A landscape with many valleys, sampled at points; each row gives a point and its height.
From any point a ball takes the steepest step (drop divided by distance) to one of its 2 nearest points. It stops when none of these is lower. Distance is the straight distance between rows; heights are no part of it.
Fav h=484: [ 30 -25 -24 -15 -34 -10   1 -20 -42 -23  18  28 -44   6   4  -7 -30  29
  -6  24  -2 -34   3  -1   0  24   4 -13  38 -26   1   4 -22   9   9  59
  30  -7 -15  15   0   0  11 -20 -16  -3   4  10 -37  15 -23  30 -46   8
   4  15   2  29]
siv h=319: [-23 -17 -11  -7 -15  17   7 -23 -12 -21 -28 -34  17 -20  -7  18   7   3
 -42   6 -14  35   3  10  44  -6  16  -4 -17 -19   1  -9  -2  -2 -47  -9
  17 -16   5 -13  13  -2 -30 -13   8  12  16  22   9  22   0   4  19 -31
 -17 -10   3 -15]
solu h=542: [-28   5  39   3 -11  10  -3 -11 -13 -58 -27  -5 -22 -29 -37   3  15  -7
   5  10  -6   8  -1  17  11 -17  30 -13  24 -16 -25  -3 -18   2  40  13
  12   8  -9 -11   2   3 -20  34 -25 -25 -26  -2 -33  11  12  40 -18  23
  -2 -40  -3 -13]
kino h=259: [-18 -30   0  38  20  13 -49   4 -63  23 -44 -18  23 -12 -16 -29  -3  19
 -14  31 -27  39  33  -6   2  16 -25 -49   1 -36 -11  39 -12 -24 -35 -35
   9  36 -22 -12   1 -20 -41 -20 -27 -22  19  -5   4  47  14   9  -9  -9
  -1 -22   3 -21]
gubo h=122: [ 23   4  -8 -27 -41 -27   3 -20  26  -5  18  12 -16  14  61   4  -6  19
 -12   7  -2 -35  10  11  -9   6  10  21  15   4   4 -17  -8  11   5  53
   1 -46   1  41  19  -7  33  -9   6   6  29  26 -15 -29  -6  12 -18   6
   9   9  -7  17]
Vil h=528: [  2 -17  20  47  11  -1 -39  -6   8  30 -24   5  11  24  -5 -35  12  -3
  37  39 -31  -2  26 -13 -17   5  -4 -18  13  -9  17  12 -10  -5  -2   0
  18  23 -16   9  -1  -9   0  -9 -34 -11  16 -16   0 -11  -1  -1 -22  30
 -20   0 -15   0]
seke h=691: [-13  21  -4   7   3 -11 -15  16  27  39 -27   4   4  21  20  11   4  23
  15 -10 -45  26  -3   6  -2  14 -16  -3 -37   8  52 -16 -12  24 -31 -32
 -20 -23  39  22  17  -2  14 -13  20  20  23   2  20  -3  27 -11  32 -16
   8  49  11  -5]
Remu h=248: [ -3 -24   5  -5 -29  -6   2 -21   1  -3 -36 -26  10  -1  17  17 -18   6
 -41  20 -25  17  26  20  10   0  10  -3 -21 -25  18 -17 -23   6 -50  12
  16 -36   3   7  19 -15 -14 -29 -12  -7  39  24   4  -2  -4  12  -1  -6
 -22  11  -2 -17]
Zav h=430: [ 13 -42 -39  -5  32 -11  -1  -5 -68  19  59   8  -6  13 -38   3 -54 -13
   9  12  31  -4   2 -26  -7  57 -26 -26 -14  -4 -14  18   2  -3 -16 -11
  33  36  -6 -48  -5  14 -15 -12 -30 -20 -25 -35  15  24 -46 -35 -13  10
   2  -1  19   0]
kedo h=676: [ 34  30 -24 -11  16   1  12   4  21   1  55  32 -28  -2  28  -6  31  17
  23 -21  16 -50 -33 -13  -3   0 -22  25  35  27 -22   2   8   7  48  14
 -13   7  10  19 -23  22  30   5  43  20 -31  14  -3 -31 -10   0   8  17
  32  -6  -7  16]
bisog h=469: [-38  -7  37 -19 -24   3  11   4  14  -8 -66 -30  15 -28  13  -9  -7 -18
 -42 -29  -5  38  28  45  10 -23   9 -26 -25  12  -1  -9 -23 -12 -37  -4
 -39 -43  11   5  37 -30 -23   2 -15 -11  35   9 -22  19  17  48  12 -10
  12  29  -2 -23]
Piril h=464: [ 21 -26   2  50  40  33  -5   7 -48   8  -4   7  12 -10 -35 -15  -5   8
  40 -18  -6  16   1 -15  -3  -3 -21 -65  32  -3   7  31 -18 -25  -6  -3
  -1  54 -27  -3 -23  12   4 -19  19   5 -14 -16 -37  62 -26  23   4  -7
   1  37 -51  19]
ped h=585: [-46  26  28 -24  -8  -4  -9  27  13 -31 -44  -6  -8 -26  23   4  29  -3
 -19 -39  11  19  12  22   0 -15   9  -6   6  20 -21 -16   4  -5  31  -9
 -38 -32  20  12  32  -9  -6  30  -2  -7  -2   4  -4 -10  26  31  39 -11
  29  -5  16 -28]
zikob h=600: [-22  46  22   2  -3  12   2  18  46   1 -39   7   1   5  42  -1  23  16
   6 -33 -28   7  11  33 -16 -35   0   9  -7  47  12 -31 -17   3  17  -1
 -40 -51  13  57  11 -18  16   7  17  14  36  12 -20 -26  26  43  11  37
  21  30 -13  -2]
vodo h=331: [-29  13  52  12   1 -14  -8  13  50  15  -1 -16   8  -5 -25  21 -10 -33
  29  18   1   9  -9  10  -7 -22   9  36 -17  -4  15  -6  14  15  12 -16
   9   0  17 -23  13  -2 -13  12 -13  -3 -10 -18  28 -34  16 -34  -7  -3
 -39 -26   6  -7]
zis h=260: [-10  11 -42 -21   3 -18  11  10 -31   4  29   8 -13   3 -16  15   6 -10
 -22  -5  18  17  -9 -24   5  31 -21  -6 -30  -9   9   3  10  14 -19 -44
 -12  -3  20 -42   2  16 -21  16 -10  -9 -26  -9  31 -12   0 -48  36 -17
  22 -13  46 -31]
Zanip h=648: [-15 -12   3  20  -3  14  -7   1  20  50 -34 -36  35   0  -1   6 -21  -3
 -11   6 -43  49  11  13  22  -7 -12 -16 -50   6  27  -5 -12  -4 -72 -25
   4  -5  18 -11  16 -17 -20 -29   7   8  26  -1  28  23  14  -4  14 -23
 -17  41 -13 -14]
zineg h=584: [-19 -24  47  29 -29 -29 -23  -3  13  29 -52  -6   8  10 -10 -20 -34 -12
  -1  44 -29  18  44  24 -30 -11 -10 -29 -18 -21  37   5 -33  13 -17 -12
   8 -12   1  -6  23 -25 -27 -14 -49 -31  33 -10  -4 -11  10  16 -33  18
 -19  -3 -10 -26]
mopu h=320: [ 37 -24  -4   9  13 -15   9  -1  46  58  42   3   9  40   4 -14 -36 -31
  39  15  22 -39 -23 -20  -8  12  13  45 -10  11  21   2  40   4 -16  24
  24  23   7  -9 -18  -5  24 -26  -1  22  10 -22  32  -4  -8 -45 -45  -8
 -42  28  -3  50]
Fufof h=512: [  0  -3  22   6 -12   7  -3  -6 -19 -31 -13  12 -22 -10 -15 -18  -8   0
   9  -3   2 -19  10  21 -16   0  16 -27  35   2 -27   2 -17 -11  44  41
   8  11 -30   1   3 -17  -3  25 -36 -29 -19 -21 -45  22   4  41 -40  28
   8   9 -26  12]
tudi h=185: [ 25 -13  -6 -31 -21 -25  -8 -22   4  10   1 -20  11  15  47  10 -22  11
 -33  15  -5 -12  27  -1  -4  27   7  15 -14 -15  -3  -8  -4  -2 -27  29
  16 -32  -4  14  24  -4  16 -18 -10  -9  31  22  16 -18 -19  -5  -1 -11
 -12   8   3  -1]
giz h=151: [-58   3  14 -33 -27 -18  -2 -10 -13 -43   3 -22  -4 -24 -19  26   5 -22
 -38   3  20  22   1  16  20  -5  18   0 -13 -28 -12 -16   5   8  -9 -27
   3 -30  16 -34  32   4 -41  21 -18   0 -12  15  22  -6  21 -16  18 -39
  -4 -71  33 -46]
Runuf h=123: [ 27  -1 -59 -27  10   3  24   5 -29   0  53  39 -35   5  -4  20  -4   5
   1 -26  36 -23 -23 -21  10  32 -14  -8   8  14   6   3  -5  33  12   9
  -2   6  23 -15 -19  28  20   4  26   8 -31   9 -18   7 -21 -20  14  -7
  29  28  12  15]
malu h=650: [-16  28  29 -20  -6  -2  14  28  42 -23  18  14 -31 -18  13  20   7 -28
   8 -31  23 -37 -19  13  -4 -16   4  33  22  25 -29 -12   6   9  65  16
 -16  -9  11  -3  16  11   8  33 -10 -10 -37  -3   7 -35  17  -6   2   2
   0  -7  -5  -4]
Ketug h=714: [ 20   8  -8   7   7   2 -14   8  16  50  -7   6  16  24  24 -12  -4  10
  24 -12 -24   0   8  -7  -5  22 -15 -12 -16  21  24   4   0   0 -21   0
  -8  -8  16  14  10  -4  20  -9   8   9  10 -13  16   9   2  -9  13  -7
   0  62 -14  18]
lav h=79: [-27  15  45  10  -3   7 -25  -5  30 -14 -32 -28  18   1   4   9  23  -7
  -6  21 -25  28  31   7  -8 -32  24  17 -10 -10  -7 -11   3 -15   2   0
   1 -12 -22  22  10 -15  -9  12 -20 -12  23   5  10 -32  13  -4  -1  28
 -21 -48  -2 -21]
ner h=351: [ 12  -3  15 -10  -4 -14  34  13  60   8  43  -1 -20   8   0  41 -10 -32
  13  13  27 -38 -47  -7  10  -7  19  84  11  -5  15  -5  32  28   5  31
   6   2  15  11 -23   2  32 -19  13  31   6   6  14 -40   8 -42 -28  -4
 -46  -6  13  38]
padeb h=172: [ 28  15  -9 -25 -34 -21   4 -16  57   2  62  17 -18  12  68 -13   4   9
   8   6   8 -61  -6   1 -11 -18  17  45  27  24 -18  -5  13  -9  24  69
  -5 -26 -17  49   9  -8  36   2  17  16   8  18 -11 -31   2   5 -53  14
  17  -7 -22  52]
kobu h=201: [  7  18 -39 -33  22 -23  36  23  -5  25  57  24 -12  27   3  18  -2 -21
  -7 -12  28   0 -19 -34  -6  31 -22  20 -38  20   9   5   7  21 -16 -27
 -21 -10  30 -38 -11  31   4  14  -1 -19 -23  -7  46 -36  -1 -71  27   1
  17  13  51 -13]
nufo h=529: [-15 -11  35   8 -38   0  11 -20   0 -43 -32  -5 -17  -5 -24   6  -8  -7
 -10  36 -18   6  11  23   5 -19  27  -3  17 -26   2 -11 -30   7   8  28
  24 -14 -13   4   6 -10 -18   6 -32 -20  10   7 -30  -7   2  36 -32  28
 -22 -25  -6 -11]
fir h=508: [  3 -27  13  49   3  15 -11   0 -15  14 -17  18  -8   9 -40 -21 -22  -2
  40  27 -16  -8   8   5  -7   1  -8 -42  29 -10  23  15 -24   2   2  12
  25  28 -18 -11  -7 -12 -17  -8 -30  -9  -5 -28 -30  28  -3  16 -39  25
 -14  29 -37  16]
tura h=277: [-37  18 -31 -19 -13 -13  10   5 -28 -32  25  -2 -18 -14 -23  20  25  -4
 -42   1  20  13 -18 -11  20   1 -10  10 -10 -29  -1 -13  11  16 -15 -48
  -6 -18   9 -35   6  20 -36  22 -10   6 -21   7  31 -14  16 -36  40 -31
  15 -61  48 -44]
guvoz h=441: [-19 -17  19   2 -35 -32  11  -3  22 -18  14  24 -55  -1 -36  26 -35 -24
  17  45   6 -24  -9   2  -4   7   9  16  13 -30  33 -11 -17  42  37  24
  36   5  11 -16  10   5  -4  -2 -31 -11 -19  -8  -5 -22  10 -11 -41   8
 -20 -19  11  -5]
zelav h=624: [-44  32  37 -12 -11 -13  -1  34  22 -23 -30  11 -30 -29  16   6   6 -18
  -1 -40  22 -16   4  28 -20 -18   5  -5  24  31 -17 -13  -9  11  75   9
 -34 -15  15  -4  36  -7  -3  40 -25 -19 -27 -10 -15 -11  23  29   5  -4
  32  14  -2 -15]
livek h=433: [ -8 -13  56  18 -20 -15   6  -8  59  20 -17 -22  20  10 -16  10 -39 -38
  16  34  -4   1   2  22 -14 -29  22  33 -20  -3  23 -18   5   2 -11  13
  20 -10  -5  -5  11 -21  -8  -8 -21  -4  25 -14   9 -21   8 -11 -38  20
 -56  -9 -17  -1]
vas h=500: [ 30   8 -18   2  -8  12 -12 -13 -12 -20  -2  22 -20   0  34 -16  28  38
   8  -3  -8 -21   1   2  -1  -1  -1  -7  43  12 -13   2 -10  -1  32  38
  -1  -6 -13  40 -19  -5  22  -2  28   9  10  23 -44  -4 -11  40 -14  29
  29  -2 -12  22]
savat h=818: [-36  43  48 -18  -8 -36   4  23  72  28  -6   5   8  11  22  20 -36 -29
  11 -24  -5 -14   8  28 -38 -20   8  26 -27  29  36 -34  -6   9   8  11
 -29 -49  15  22  44   6  16  10  -3   1  16   1  30 -31  31  -5  -7  -2
 -30  43 -11  -3]
Gak h=481: [ 50  -3 -35   8  28  21   8  -5 -49 -18  37  28 -18 -12  -2 -12   3  51
  21 -34  27 -24 -16 -11 -12  -2 -13 -44  53  12 -11  20 -13  -7  25  22
  -5  26 -22  16 -28  25  34 -12  60  22 -23  18 -60  43 -45  45  -4  -7
  33  15 -38  42]
molog h=157: [ 13   1 -31 -18   1   9  10  -8 -46 -43  11  22 -38 -18 -14   5  17  19
  -2 -20  21 -12 -21  -7  14  23  -6 -16  31  -8 -14  -5  -7  15  26   7
  -1   4  12  -5 -12  21   6   8  19   5 -32  16 -35  15 -15  22  18  -6
  23  -7  14  -1]
lusa h=468: [-24  24 -31   1  18   8  36  13 -17  -1  35  -9  35 -21 -53  -6  32 -20
 -20 -14  14  37 -35 -22  15 -27 -13   8 -34   1 -10  18  32 -16 -28 -76
 -25  30  -9 -58 -29  28 -26  18  26  12 -38 -24  50   9  13 -48  51 -47
  10 -30  18 -31]
sig h=304: [  6 -16  -6 -11 -33  -5   2  -8 -20 -16 -38   9 -28  -5  16   9 -14  15
 -17   0  -4   0   9  17   6  17  -3 -17   2  -8  23  -9 -23  22  -8  21
  -1 -32  17   8  15 -18  -1 -12  -5  -3  17  13 -30  11   2  21  -3  -3
   8  28   8   0]
Dezis h=337: [  7  -1 -64 -12   9  -3  -9   2 -56  -8 -14  10 -17  -1  14  10  17  46
 -20 -12   5  15 -13 -18  17  35 -30 -17 -11 -25  26   2   1  16 -17 -51
 -20  -3  23   0 -14   2  -1  -9  28  23  11  20  -5  22   1 -11  49 -32
  48   8  40  -7]
kavom h=690: [-22  -3   1 -12  -8  -6   4  -1  26  31 -10 -13  11   5  -7  28 -21 -21
  -5  -5 -12  37  -1  10  10   9   2   0 -43   8  33  -7   1  20 -32 -20
   4 -17  34 -17  18  -1 -10  -4  12   5   4   1  31   4  14 -33  16 -30
 -22  28  11 -13]
Vobe h=781: [ -7  42  19  -9   1   7  17  20  70  24   3  10  14  16  23  13  -4  -7
  21 -30 -15 -11 -13  19 -10 -20  10  34 -20  44  21 -26   3   6   2  15
 -19 -38  20  32  18   3  26   6  27  19  12  -3  16 -17  29  -8   3   0
 -23  55 -22  20]
Nav h=368: [ 24 -21  -6   8  26 -12   4  -1   8  36  44   3   4  22 -26 -11 -26 -33
  35  14  26 -21 -17 -23 -10  29  -6  22 -11   5  -2  10  27   8  -4  -5
  23  37   5 -38 -14  11   7  -5 -15  -2 -24 -32  30 -10 -21 -49 -10   1
 -22   1  13  14]
gipuz h=211: [-11   8   3  11   6  17 -30 -13 -16 -25 -23 -25  21  -2  -9  -3  38  12
 -26  20 -19  25  22 -15   7  -8  21   1   0 -31 -25   4  10 -22   0 -12
  14  17 -34  11  -7  -2 -18  13 -11  -6   7   9   9   1   4  -2   9   8
 -10 -59   6 -21]
Lupu h=273: [ -8  35 -42  12  23  19  24  -3 -23 -49  25  -8  13 -19 -34   3  59  14
 -34 -14  18   6 -37 -32  21 -35  -3  11  10 -28 -15  -9  24 -15   0 -59
 -16  26 -29 -17 -39  41 -11  25  40  20 -28  15  17   2  -6  -8  52 -25
  12 -66  12 -31]
tinap h=732: [ 15  34   4  -5  26 -19 -14  10  43  47  23   5  28  41  38 -18  11   7
  32  -8 -29 -15   2 -15 -24  18  -7  25 -23  22  11  -1  17 -12 -13  -5
 -13 -13  16  30  15   9  37  -3   8  12   7 -10  53 -32   5 -24  18  -2
  -7  27  13  18]
modun h=517: [-26   3  42  -6 -22   9  10   7   1 -25 -76 -10   1 -18  16 -23   0 -10
 -29 -31   0  16  33  43  -7 -34   9 -26   6  23  -8  -7 -25 -10   9  10
 -49 -36  -7  23  23 -42 -13  18 -30 -23  28   5 -51  12  14  63  -7  20
  29  26  -1  -5]
Fisup h=378: [ -9 -15 -13 -20  -7  26  23 -15 -13 -19   0 -25  23 -23 -24  18   3 -21
 -28 -16  18  28 -15   3  42   5  19   5 -21  11 -21   3  17  -5 -24  -7
  14   2  12 -31   1  16 -16   4  21   6 -16   8   8  30 -11  -9  25 -42
 -19   3  -1  -5]
fiv h=427: [ -7  -3 -23 -15  12  25  46   5 -15  -6  21 -15  43 -28 -45   3  21 -29
 -14 -31  22  36 -25 -12  25 -11   8   4 -37  25 -31  24  36 -22 -21 -43
 -14  32   6 -41 -26  35  -8   9  43   8 -31 -16  25  26  -7 -25  49 -56
   0   4  -5 -13]
noga h=312: [ 23  22 -57 -13  27  18  41  -1 -39 -45  41   6  -2 -16 -16  -1  42  27
 -24 -27  43 -12 -41 -36  19  -6  -8   3  16  -3 -27  -7  16  -4   7 -28
 -14  17  -9 -20 -38  59  14  11  51  11 -34  27 -10  -3 -33   8  49 -23
  31 -29   8 -16]
midu h=454: [ 19 -23 -32  23  34  15  -4   9 -53  17  15  11   2  -3 -28   2 -14   8
  28 -17   6  19  -7 -26   7  26 -34 -50  10  -5  21  26  -7  -4 -15 -17
   2  43   0 -19 -18  17   0 -18  20  10 -23 -14 -14  48 -31  -9  26 -25
  15  40 -17  14]
gepag h=613: [-30 -23  36  19 -16  -4 -19  -6   9  49 -40 -32  28 -11 -14 -10 -43 -19
  -7  26 -21  43  25  27   2  -7 -16 -35 -40  -1  19   8 -16  -5 -39 -28
  15  -4  16 -30  32 -26 -44 -17 -19 -18  13 -13  15  24  13   2 -15  -8
 -17   8  -8 -30]
piz h=754: [  6  41  12  -2  30  10   8  32  53  30  15  13  27  16   8  -4  17  -9
  38 -33 -21  -6 -20  -6  -8 -12  -1  31 -17  42   6   0  24  -6  13  -9
 -24   1  21  17  -1  17  30  12  36  17 -15 -17  38 -17  19 -13  28  -7
 -12  40  -9  19]
Feb h=675: [ 33  24 -55  17  38   7 -22  -7  -8  31   6  -4  37  31  45  -8  37  68
   6  -3 -30   9  -4 -29   8   6 -17  -1  -2  -5  16   7   8  -9 -22 -36
 -13  18  -8  32 -28  22  33 -20  51  34  22  27  12  -4 -17  -3  46 -17
  29  23  -7  14]
lolad h=272: [ 13 -11 -12 -16  -5 -30 -14   3 -12  27  23  22 -23  18  13  -3 -37 -16
  12 -10  18 -24  20  -6 -30  50 -19 -24  -4   7  13   8  -1  10  13  16
   5   1  13 -16  22 -10   6   5 -29 -19 -16 -26   7   9  -9 -24 -12  -3
  10  32   8   6]
vuko h=666: [  9  30   1 -27  16  14  34  30  33 -18  41  25 -18 -16  12  19  30 -15
   6 -42  27 -32 -45  -4  14 -16  -6  44  16  35 -35  -5  17  11  44  -1
 -22  -6  21   0 -15  31  19  22  33   9 -39  10  14 -40   5 -16  30  -1
   2  -5  -2   2]
kisiz h=471: [  4 -23 -27 -13 -28 -19  11 -14 -30 -32  25  37 -65   1 -32  18 -34   4
  10  30   3 -26 -12  -8   2  32   5  -5  28 -34  18  -5 -18  32  24  38
  37   7   9  -4  -3  10   6 -10 -22  -4 -22   3 -21   4 -14   8 -34  10
   1  -4  22   5]
soz h=555: [ -5 -10  34  28 -24 -37 -23  -8  39  19 -25  12   3  30  18 -22  -8  -2
  14  49 -33  -7  41   2 -36  -2   1   4  -3 -19  35  -5 -21   8  -1  16
   7 -12 -13  34  15 -13  14 -22 -41 -18  42   1  11 -42   3   1 -30  33
 -22 -13  -6 -12]
far h=154: [ 22   6 -57 -44  20  -5  40  25 -11  32  74  46 -17  27  12  18  -9 -15
  -4 -38  40 -20 -11 -30  -7  37 -17  -1 -25  46   2  13  -3  28  -2  -3
 -24  -5  32 -27 -16  31  21  17  19  -9 -28  -8  13  -5  -8 -54  14  -5
  29  53  25  15]
Bovor h=299: [  9  26 -49   8  19  -3 -18   2 -42 -20 -12  13 -16  -5   7  -9  49  48
 -15  -8   0   1 -13 -19  -1  16 -25  -9  21 -25  -3  -1   7   2  20 -44
 -22  10  -3  14 -27   9  -3   3  30  18  -3  20  -5  -5   6   5  48  -7
  42 -38  29 -22]
lopaf h=330: [-35  -5  -9  35  -6  32 -11 -15 -30 -37 -72 -19   5 -24 -14 -11  41  36
 -47   9 -41  53  18  12  34 -47   6 -23   1 -40  17  -1 -27  -4 -48 -37
 -12   8 -17  19 -20 -20 -40 -19  12  19  38  34 -26  34  31  34   4   2
  12 -38   9 -15]
gital h=495: [ 15 -26   2  18 -15  10  -3  -8 -51 -18 -20  18 -26  -1 -21 -15 -25  20
   6  19 -17 -12  10  11  -5  12  -5 -36  36 -24   2  19 -32  -4   1  39
  17   6 -21   4  -6 -14 -10 -15 -30 -17   7  -7 -44  34 -11  42 -41  23
  -4  23 -11  19]
gako h=288: [-27 -23  -2  26  -2  20 -29  -2 -65 -13 -76 -17   5 -28 -14 -27  14  31
 -41  17 -32  44  27  10  16  -8 -18 -39  -2 -50   3  31 -26 -16 -45 -28
 -18  16 -17   3  -3 -29 -46 -25 -16  -7  34  20 -17  53  33  25  -9 -13
  13 -25  20  -9]
par h=125: [ -6  22   9 -13  17   6  18  14   0 -28  28 -32  31 -13 -18  16  37 -20
 -22  -9  24   7 -27 -13  11 -25  13  53 -18  -8 -45   0  49 -27  -3 -33
 -15   9 -16 -29 -23  16 -11  25  -1   5 -15 -11  46 -31   4 -36  35 -15
 -17 -67  23 -18]
mesob h=237: [ 35 -17  -9 -25 -19 -21  -2 -13  10  32  31   4  -4  24  26  -4 -48 -14
  -2   9  18 -34  14  -3 -17  33   5   6  -3   3   1   0   7  -3  -6  41
  23  -7  -6  -4  19 -12  14 -12 -15 -12   3  -9  10   3 -18 -21 -33  -6
 -15  27 -10  21]
toti h=681: [ 32  20 -10   8  32  -5 -10   2  30  15  71  26  -5   7  35 -40  40   8
  43 -20   7 -62  -6 -24 -30  -5 -18  12  35  30 -38  26  23 -22  50  31
 -19  33 -20  28 -21  13  39  17  14   8 -35  -9   7 -30 -16  -5 -18  32
  40 -14 -15  38]
labu h=558: [ -5  25  25   5 -19  33  21   6  35  -3 -40  -1  11   7  22 -17  11  -7
 -10 -31 -19   7  24  29  -7 -47  15  -8   0  43   0 -18 -15 -12   7  16
 -35 -34 -13  42   4 -30   3  19  -7  -2  26  -3 -41  -1   8  50 -12  42
  14  39 -37  12]
dal h=401: [  1 -13   5   4 -15 -17  25  -1  35 -12  31  15 -45  -1 -32  34 -13 -21
  20  45  12 -30 -37 -12  15   1  12  53  23 -27  25 -12   6  36  23  26
  34  15   9   5 -13  10  16 -18  -3  14 -16   7   6 -34   0 -29 -28   6
 -29 -22  14  15]
dilu h=489: [ 38   5 -20  -7  19  33  -6  -5 -49 -32 -10  13   2 -21  24 -21  35  49
  -5 -34  14  -3   5  -7   6 -10   2 -31  39  19 -31  12  -5 -19  21  18
 -12  13 -21  32 -24  10  24   1  47   8  -1  27 -58  34 -30  58   8   4
  37   5 -22  26]
Vop h=275: [ 40 -27   9  26  14   4  -7 -10  35  47  27  -4  21  32  10 -41 -24 -18
  41  22   8 -43  -1 -15 -14  -1  13  22   9  13  -1   4  29 -24  -7  36
  25  27 -24   2 -12 -14  16 -19 -13  11  14 -30  11   6 -14 -15 -55  16
 -36  23 -34  47]
dak h=405: [ -7 -30 -12   3   7 -18  -4  -7 -19  22  30   6  -9   7 -48  17 -44 -34
  18  28  18   8  -3 -16   4  32  -9 -12 -25 -10  17   9   4  24  -7 -21
  40  28  21 -51   1   1 -23  -2 -22 -16 -31 -22  21   8 -13 -44 -16  -5
 -14 -12  27 -11]
lagi h=354: [-22  -9 -20  -4 -14  -6  -9   3 -30 -15 -40   9 -31 -20  -6  17   6  21
 -10  -5  -4  28  -5   7  18  17 -16 -24 -14 -22  40  -2 -12  33 -10 -29
 -15 -15  39 -10   8 -13 -19  -8  11  11   5  14 -14  19  21   0  26 -26
  29   7  35 -15]
miv h=229: [-24  27  42  -8  13 -10  -6  23  28  -4  12 -18   9 -10 -16  13  17 -28
  10  -2   9   4  -8   1  -9 -15   2  33 -13  -1 -27   1  26  -8  26 -28
 -11   6   7 -25   9   7 -14  31 -20 -13 -30 -19  41 -40  17 -32  23  -8
 -14 -49  18 -22]
pato h=637: [  9  19  -9  14   2  27  -1  -2  19   9 -42  -4  15  13  45  -4  30  44
  -8 -16 -46  19  10  21   6 -23   0   2 -11  22  16 -21 -24   3 -30  -6
 -23 -34   7  56 -12 -16  20 -20  29  26  54  26 -26  -9  11  35  16  28
  20  34 -20   9]
zed h=234: [ 28 -44  25  20   0  -4  -5 -16  21  31  17 -10  18  21  -6 -33 -66 -24
  24  36  25 -42  -6   5 -20   3  20  11   3   2 -25   1  21 -27   8  34
  46  27 -33 -16  -1 -28  -4 -13 -36 -18   6 -38  -1  20  -3  -1 -73  28
 -40   2 -38  26]
gub h=290: [-28 -12  37 -26 -25 -24  -6 -18  -2 -19 -12 -33  10 -20 -17  15 -33 -36
 -24  11  19  16  10  22   1   4  20  -4 -15 -10 -27  -7   1  -9   7   0
  18 -16   4 -34  35 -11 -27  21 -29 -26 -13  -1  12   2   8  -1  -5 -16
 -17 -42  11 -39]
mive h=439: [-35 -25  10   5  -9 -10 -16  -1 -22  20  -6   3 -14 -15 -47  12 -41 -24
  17  11   6  29   8   7   3  22 -15 -43 -21  -3  28  18 -15  24   1 -22
  22  16  30 -53  20 -11 -38   4 -21 -18 -29 -26   0  36   5 -16 -22 -16
   1   6  11 -15]
rop h=218: [ 14   8  30   1   0  16  -7  -9  39 -10   1 -25  19   8  15   7  21  -9
   9  14 -10  -1   5  -7   2 -23  28  43   0   1 -16  -6  21 -18   9  29
   9   1 -23  27  -9  -8  19   3   1   5  18   2   4 -33  -7  -7 -11  31
 -27 -26  -7  15]
kug h=518: [  9  16 -15 -10  -7  -5 -23  -7 -14 -25 -34  13 -18   2  58  -8  42  48
 -10  -6 -11  -8  12  11  -9   8  -6   7  23   7 -13 -11 -10   4  29  11
 -18 -34   5  52  -9 -16  17  -5  20   9  35  36 -28 -22   9  36   8  22
  38 -22  17  -5]
kor h=192: [ 16 -41  22  22  21  12 -13 -14 -17  19  10 -20  32  -4 -30 -21 -42 -17
  23  22  16 -12  -2   5  -6  15  10  -7  -2   7 -48  17  14 -30  10  10
  48  42 -27 -28  -6 -12 -10  -1 -24 -25 -17 -39   3  36 -15   3 -33  20
 -32 -10 -27   9]
retod h=261: [  7   2 -27  15  12   7 -34  -8 -51 -21 -27   0   0   0  -2 -15  35  43
 -18  14 -18  11  15 -22   1  18  -4 -18  23 -38 -12  17  -2 -14   6  -8
   3  24 -28  20 -19   5  -5  -5  -1  -3   8  22 -14   6  -9  13  10  10
  12 -38  13  -6]
sef h=546: [ -4  20  -1 -35 -10 -14  -9  11  -4 -35  -7   1 -18  -4  46   3  28  11
 -20 -27  13 -13   6  11  -4  11   3   6  20  10 -32 -17   4  -2  32  10
 -23 -38  14  22  20  -2  14  22  -4  -4  -2  19  -4 -28   5  19  33  -7
  31 -21  23 -21]
Repif h=227: [  7 -30  16  17   7  21 -21 -12 -39  12 -26 -29  30 -10 -10 -17 -25  -2
 -13  23  -7  18  27   7   3  13  -4 -28   0  -8 -40  23  -7 -34 -13   6
  30  23 -25 -13   9 -17 -27 -11 -26 -34   4 -14  -2  41 -12  22 -20  12
 -20  -3 -20  -8]
pom h=442: [ 29 -33 -56  17  47  -7  -8   4 -56  34  56  16  -3  29 -20  -2 -27   0
  30  10  14  -5  -1 -46   3  42 -34 -32   6 -11  26  20   1   7 -29 -18
  23  43  -4 -28 -19  25   7 -25  -5   5 -17 -17  13  13 -53 -39   8  -8
  10  30   9  22]
fogu h=291: [ 25  12  30  -1  11   0   7   9  60   6  35 -23  13  11  25  13  16 -17
  27   5   6 -29 -28 -15  -1 -23  23  81   4   5  -7   1  46 -10   7  35
  -5  11  -7  26 -27  -6  40 -10  14  33  20  -4  16 -45  -2 -20 -26  19
 -37 -18   1  43]
guraf h=394: [-48  -3  62 -25 -29  -8   5  -9  25 -20 -45 -38  25 -30   0   6 -21 -40
 -32 -11  11  33  26  46   4 -32  28 -14 -17  14 -17 -18 -14 -18  -8   1
 -10 -36   1 -17  45 -23 -30  22 -25 -22  13   8  -7   7  14  33  -1  -7
  -9  -9 -10 -39]
vaf h=205: [-19  30   0  -6  24  30  10   9  -8 -42  13 -25  38 -24 -24   1  64 -12
 -26 -21  10  26  -4 -22  12 -45  19  20 -16  -4 -46   3  45 -40   9 -49
 -19  29 -34 -10 -26  19 -14  39  20   7 -19 -11  37   4   8 -13  46 -19
   9 -66   2 -24]
Nabu h=660: [ 23  16 -37  -1  16  18   3  -5  13  24  -9  -4  25  20  46  18  19  59
  -1 -10 -36  17 -18   1  22  -1  -2  11 -14  13  23 -20 -11  14 -39 -18
  -4 -16  23  32 -14  13  33 -23  57  43  34  32  -4   5   1   7  40 -15
  21  54 -16  18]
Monef h=488: [  8 -31  39  18 -37  -5  15 -24  27   1 -21 -17  14  14 -16  -1 -41 -24
 -12  54 -18  -7  18  24  -8 -22  21  13  -5 -20  10 -11 -22  -4 -19  31
  36 -10 -27   5   3 -25 -13 -17 -36 -21  32  -4  -9 -14  -7  17 -52  34
 -47 -12 -23  -3]
Vuv h=474: [ 32  -2 -10  38  32  28 -13   5 -23   3   9  30  -1  -2  -7 -29  16  27
  43 -28   1 -15   2 -10 -24  -6 -18 -52  49  15   3  23 -10 -19  30  22
 -12  36 -30  24 -26   4  26  -6  29   9 -15 -10 -50  36 -20  28 -10  20
  22  29 -52  33]

Where does a ball stop that starts at each point below?
Nabu => giz
gepag => lav
solu => lav
nufo => par
Vobe => lav

Call two points neighbours if one is among the 2 nearest of the other. Go from one point of each pair to the other, from neighbour to neighbour, staying as low as possible. Name the highest point that can't be avoided.
kor, gubo => lopaf
giz, par => noga
giz, Runuf => tura
